Each row is a point on a tangle of strands that fork, close into loops and nearly touch. The rows are in no order.
Two points are linked if the straight distance between their rows is under 49.9. Some points are linked to none.
Z353: [ 18 -22  22 -13  -8  22  19   4   5  -7  11   2  29  -9 -16 -29 -19  28
   6 -11]
Z194: [-21  13  -3  17 -10 -16 -13 -13  18 -25   5 -13  11  10   4   2   8  10
 -12  -7]
Z955: [-27  19 -21  13   2  -1 -10 -25  -1  12  13 -14 -16  12  30  12 -10   6
   2 -14]
Z578: [-16   1 -13 -25   8 -28 -18  -9   0 -27 -18  13   6  19 -26  29   4   4
   8  26]
Z514: [  8  12  18  -7  18  -6 -19 -15   2   7 -36  10 -22  -9 -20 -16  -1  -8
 -21  16]
Z539: [ 11 -35   1   3  -1  14 -11   8  -8  -3  -5  -6   1 -12  -8  -6  24 -12
 -16   8]
Z826: [  0 -11  24 -20   8  10  21  -2   5   8  12  11  12 -13 -11 -26 -23  36
  19 -26]
Z505: [ 14   8  30 -14  24   6  15  -5   0  24  -1  10 -17 -14  -6 -17 -29  15
   6  -6]
Z42: [-8 -8 -5  3 13  6 -4  5 -6 13  8  6 -6 -3  9  2  6 -3 12 -8]
Z841: [ 30  -6  13 -27  11  21  25  -6 -31   4  -4  30 -16   8  -7 -15 -25  -8
   1  -1]
Z547: [-14 -13  23  17   5  -9  -6  21   7  28  14 -10   9 -14   4   2   6  26
   8 -21]
Z147: [-13 -46  -2  -4   7  23  16  20  -8  14   6  -8  11 -19   2 -15  17  22
   9 -28]
Z393: [-23  28 -17 -10   8 -37  -7  -6   6 -18 -16  14  -1  13 -14  25   6   5
  11  13]
Z928: [-28  12  -8  27   8 -21  -4  11   6  -7  -5   2  -9   6   8  21  23   1
  -1 -10]
Z16: [-23  -9 -22   9 -42  -8  -9   2  14 -28  18 -26  21  26   9  17   1   8
   6  14]
Z977: [ -4  -5 -23  -4 -19   9   1   4   7 -20  19 -14  17  16   8   8   3  -3
  16  16]
Z803: [  1  25  -1  -2  19  -7   2  -5  -8  17 -16  19 -29   6   8  -5   5 -19
   7  -3]
Z322: [  6   6   5  -4   3 -10 -28  -9  -4  12   2  -4   7 -10  -5  19  -4   5
  -1  -1]
Z350: [-17  45 -21   1  -5 -41   3   0  16 -17 -14   4  -2  18   4  18   8  -2
   7   8]
Z81: [ -7  -2 -14 -31  15 -16 -20 -17  -6   0  -7  20  -8   2 -17  20   7   0
  11  13]
Z498: [ -4  37  -7   0   7  -1   2 -16   9   6   9   5  -4   5  16  -3 -21   0
  10  -2]
Z334: [ -2 -21   8   6  -7 -10 -10  19   7  -3   2  -4  22  -7 -14   2  18   7
   3  -8]
Z483: [ 19   1  -4 -22  18  26  12 -16 -14   4   3  15 -10   1   3  -4 -32   0
   4   2]
Z988: [ 13  19   5  21  -1  -6   9  12   6   1 -14  -4  -9 -10   7 -12  11 -22
 -14   7]
Z642: [-14   1  23  21   4 -18   3  42   0  17 -12   3 -22  -6  -6  -1  31  -1
  -4  -4]
Z806: [ 10  -6   0 -22  17   4 -22 -19  -8  19   2   0   7 -12  -9   8 -12  12
  10   0]
Z423: [-12   9 -11  11   5  10  -7 -33  10 -18  -9  -9  -8   4  19 -10  -2 -10
 -22  14]
Z628: [ 26 -37  30  -7   1  25   5  16  -5  21  -3  -9   7 -15 -16 -17  -8   5
 -12  -2]
Z720: [ -2 -26  -1 -20  13  15   2 -12 -17  15 -14  16 -16   5  -7 -14  14  -7
   2  -2]
Z732: [ 25  13 -11   5  -6  28  28   3  -7  -6  19   6   0   8  21   1 -24 -20
   7   6]
Z627: [-18  -6 -18  19 -11  -8  15  21   3 -29  -4   8  -6  12   3   7  42 -28
  -5   7]
Z193: [ -4  -7   6  17   3  21   7 -16  -5  14  18 -16  -2  -6  26  -1 -29  17
  -7 -16]
Z592: [-12  10 -22  11   3  13 -11 -40  -2   1   2 -15 -13  10  29   6 -17  -4
 -14   3]
Z314: [-23  12   8  29  13 -28   1  28  -1   4 -13   4 -22  -7  -1  16  29   1
  -2 -12]
Z411: [  1  30 -24  18 -19 -13   0  -3   8 -28 -12 -16   4   5  10   7  12 -26
 -15  20]
Z653: [ 13  -4  16 -14   7  26  47   1 -21 -15  13  29 -10   5  12 -20 -28  14
   9 -10]
Z574: [ 11  16 -23   9 -15  15   3  -6   5 -15   3 -14   1   3  19   3  -4 -38
 -10  21]
Z739: [  5  22  -3  -7  18  14  16 -14  -4  14   7  18 -11   1  18  -6 -23  -5
  16  -6]
Z594: [ 18 -46   9  -4   0  27   8   1  -6  -2  -2  -7  12 -13  -8 -24   5  -2
 -19  -1]
Z575: [-37  27 -13  20   7 -26  -8  -5   5   3   2  -7 -13   6  20  22   6   6
   8 -17]
Z854: [  4  -2  -2  42 -12  14  -1   6  -1   1  11 -27  -3 -15  25   4   3 -24
 -30   1]
Z464: [ 23  21 -18 -15 -30  -6   2  17  11 -17   8  -6  19  15  -8  13  -7 -15
  27  29]
Z895: [  2  32  -1  17  -4 -10   9   1  15  -6  -4  -5   0   0  15 -11   1 -10
   2  -3]
Z652: [-15   6 -12   9   9  -3  -6 -17   4 -25 -22   5 -19  10   2  -7  21 -19
 -17  14]
Z94: [  8 -42  13  -3   1  32  28  27 -11   8  12  -4  13 -19   0 -23   3  20
   4 -26]
Z286: [ -6   7  14 -21   3   2  -2 -23   9  12  20   1  19  -9  -5  -9 -28  35
  18 -21]
Z941: [  4  10 -12 -22  24  -4 -10 -19  -9  17  -9  23 -22   2  -7   9   2 -10
  13  11]
Z433: [ -2  22 -12  24 -20 -30   2  10   6 -39 -14 -14  15   0 -10  11  17 -22
 -23  22]
Z782: [-24 -39 -19 -16   2  -5   1   2 -12 -16 -16  11   1  12 -14   0  39   3
   3  -1]
Z252: [-16 -19  27  10  17  -8 -19  19  -6  29  -4 -16  -7 -25 -10  15  10  20
  -6 -12]
Z408: [-24  -9 -19  -6   3  -3 -15 -17   5 -34 -17  -1   1  12  -9   3  21  -3
 -16  21]
Z629: [ 11  11 -16   0 -29 -23  -4  23   8 -27   4  -7  25   9 -15  29   9 -13
   9  20]
Z454: [-23 -31 -28 -24  -5 -12  -2  10  -7 -27  -4  15   9  25 -18  18  28   2
  19  11]
Z340: [ 27  10 -25  -8  -3  14   0   8 -12   5   7   4  -3   9  11  19  -3 -34
  12  16]
Z866: [ -5 -32  -8  -8  12   1 -12  -2 -16   2 -15   8  -8  -3  -9   3  27  -5
  -8   5]
Z221: [-14 -17  16   2  -6 -10  -2  -2  10 -23 -21  12  -3  12 -19 -30  28  -2
 -17   7]
Z581: [-23 -43 -19 -15  17  21   9   4 -20  17   6 -12   3 -23   6  -3  13  21
  13 -33]
Z597: [ -3  -9  30 -14  19  -6 -14  -3  -2  26 -22   5 -21  -9 -23 -12   2  10
 -14   4]
Z365: [ -2  10   8   4   8 -25 -10   9   1  -5 -21  14 -11   0 -17   5  18  -5
  -8   4]
Z240: [ 20  10   5  -1   6  27  37  -5 -15 -18  21  15 -11   4  24 -10 -38   1
   2  -1]
Z6: [  6  49 -17  -5 -12 -31  -8 -11  12  -7 -15  -7   8   5   5  12  -6  -5
   6  10]
Z244: [  8 -26  21  -8  -3   2  -4   5  11  -2   6  -5  29 -12 -17 -18   2  21
   0 -13]
Z358: [-15  -6   9   8  -7 -14  -7   2  11  12  24 -12  20  -2   3   3  -5  28
  11 -26]
Z320: [ 12 -25  17   0  -5  25  30  16  -2   0  15   5  19  -3   2 -26 -10  11
   8 -13]
Z979: [  9  -4  21  20 -17  -8   6  23  23  -5  12  -6  19  -8  -7 -18  10  -1
   1  -8]
Z227: [ -8  -7  -8 -18   1  -2 -15 -26  14 -16  -2  -5  10   9  -8  -2   2   5
  -6  14]
Z24: [ 20 -16  39  -8  13  13  -5  -3   7  21  -8 -11   8 -18 -15 -22 -22  20
 -17   0]
Z195: [ 19  36 -11  -7 -19 -17  -7   4  15  -7   6  -6  12  10   4  11 -13  -6
  19  12]
Z791: [-18   5 -12  22 -32 -23 -11   2   9 -24   8 -22  13  15   2  26  10   6
 -14  -2]
Z2: [ -1   5  26 -11  22  17  37  -6 -10  10  13  22 -27   1   8 -21 -30  21
   9 -10]
Z804: [  3  -6  -7  32 -11  -4 -23   4  -7   0   4 -22   6 -13   9  20  10 -16
 -20   3]
Z470: [-15 -14 -11  14 -10   5   9   7   9 -20   2   3  -1  12   3 -10  29 -15
  -4   5]
Z50: [  1   3   0  33  -8  12  -1  -8   3  10  13 -21  -1  -6  27   3 -15  -3
 -12  -9]
Z822: [ 13  -5  -2 -11   4  13 -17 -23 -18  33  17  -7   6 -17   3  16 -32  21
   7 -12]
Z399: [ 19   3 -22 -22   7  13  -8  -7 -14  10   4  21 -11   7   3  16   0 -18
  20  12]
Z725: [ -3   9  23   8   8  -3  11  32  -1  32 -14   6 -27  -4   1  -8  18 -12
  -4  -5]
Z80: [ 24   8  -8 -15 -10  22  -8 -12 -14  17  27  -5  18  -5   5  21 -36  12
  14  -5]
Z728: [  7  15   2  -4  16 -16 -24 -14  -7  -7 -29   9 -15  -2 -19   8   7 -11
 -21  20]
Z523: [-17 -23  30  -9  16   4  -9  13   0  31  -9  -6 -16 -19 -10 -10  11  17
  -9  -7]
Z538: [ -1 -22 -10 -39  -4   5 -15 -27   1 -10  -5  -9  25  -3 -20   2  -4  22
   1   8]
Z324: [  7  -6   0  13  -8  15 -14 -23 -13  28  17 -18  -1 -10  15  10 -30  24
 -10 -22]
Z182: [ 29   3  26  -8  15  13  -8 -12   7  14  -9  -1   1 -11  -7 -13 -33   8
  -8   5]
Z759: [ -5  27  17   7  10 -18  14  23  -5  29 -21  19 -36   4   3 -15  12 -15
  10 -11]
Z987: [-12  -5 -21 -10 -13 -20   0  20   8 -27   4   7  14  21 -13  23  19  -1
  19  13]
Z492: [  5  13 -16  14 -24 -22  15  32   3 -23  -1  12   3  12  -3   4  35 -36
  -1   6]
Z751: [  8  13   3  20 -17 -20 -27  -5   0   1   1 -20  12  -3  -2  19  -7   4
 -22  -6]
Z923: [ 12   5  15   7  -4   4  15   8   4   3 -17   7 -15   4  -2 -26   0 -23
 -17   5]
Z82: [  7 -15  29  19  -9  15  25  28  17   7  13  -2   9  -5  -1 -32   0   0
  -4  -7]
Z787: [ 19 -10  15 -13   5  13   9   4 -17  13 -12  18 -13  10 -13 -20   0 -17
  -5   0]
Z300: [ 16  10  -9  -2 -15  19  -6 -14   0   0  19  -7  11   5  14   8 -36   1
   6   7]
Z138: [-12  16  15  -4  -5 -18 -11  -8  18  13  18  -2  13  -4  -7  -4 -15  30
  15 -18]
Z838: [ 20  20 -28   5 -21  12  15  11  -2  -7  16  -7   5   6  22  13 -11 -30
  13  11]

A tip is a point with one link. Name the tips that can be reached along the links from each point below, in the order of the rows.
Z652: Z433, Z538
Z791: Z194, Z977
Z523: Z581, Z365
Z80: Z300
Z627: Z470, Z492

A piece is two or more points that can be reached from each other along the links. Count, over all rows, the pieces, the separate loops (a circle has one, a figure eight two, a Y none), the forks (points with three links) and the tips (points with one).
pieces: 5
loops: 4
forks: 7
tips: 9

Name the points in between on the shortest way along the links from the first point to the second, in order.
Z725, Z464: Z759 > Z803 > Z941 > Z81 > Z578 > Z393 > Z350 > Z6 > Z195
Z574, Z575: Z838 > Z340 > Z399 > Z941 > Z803 > Z759 > Z725 > Z642 > Z314 > Z928
Z82, Z514: Z320 > Z353 > Z826 > Z286 > Z138 > Z358 > Z547 > Z252 > Z523 > Z597
Z628, Z423: Z24 > Z182 > Z505 > Z2 > Z653 > Z240 > Z732 > Z838 > Z340 > Z399 > Z941 > Z803 > Z759 > Z725 > Z642 > Z314 > Z928 > Z575 > Z955 > Z592
Z739, Z464: Z483 > Z841 > Z787 > Z720 > Z866 > Z782 > Z454 > Z987 > Z629
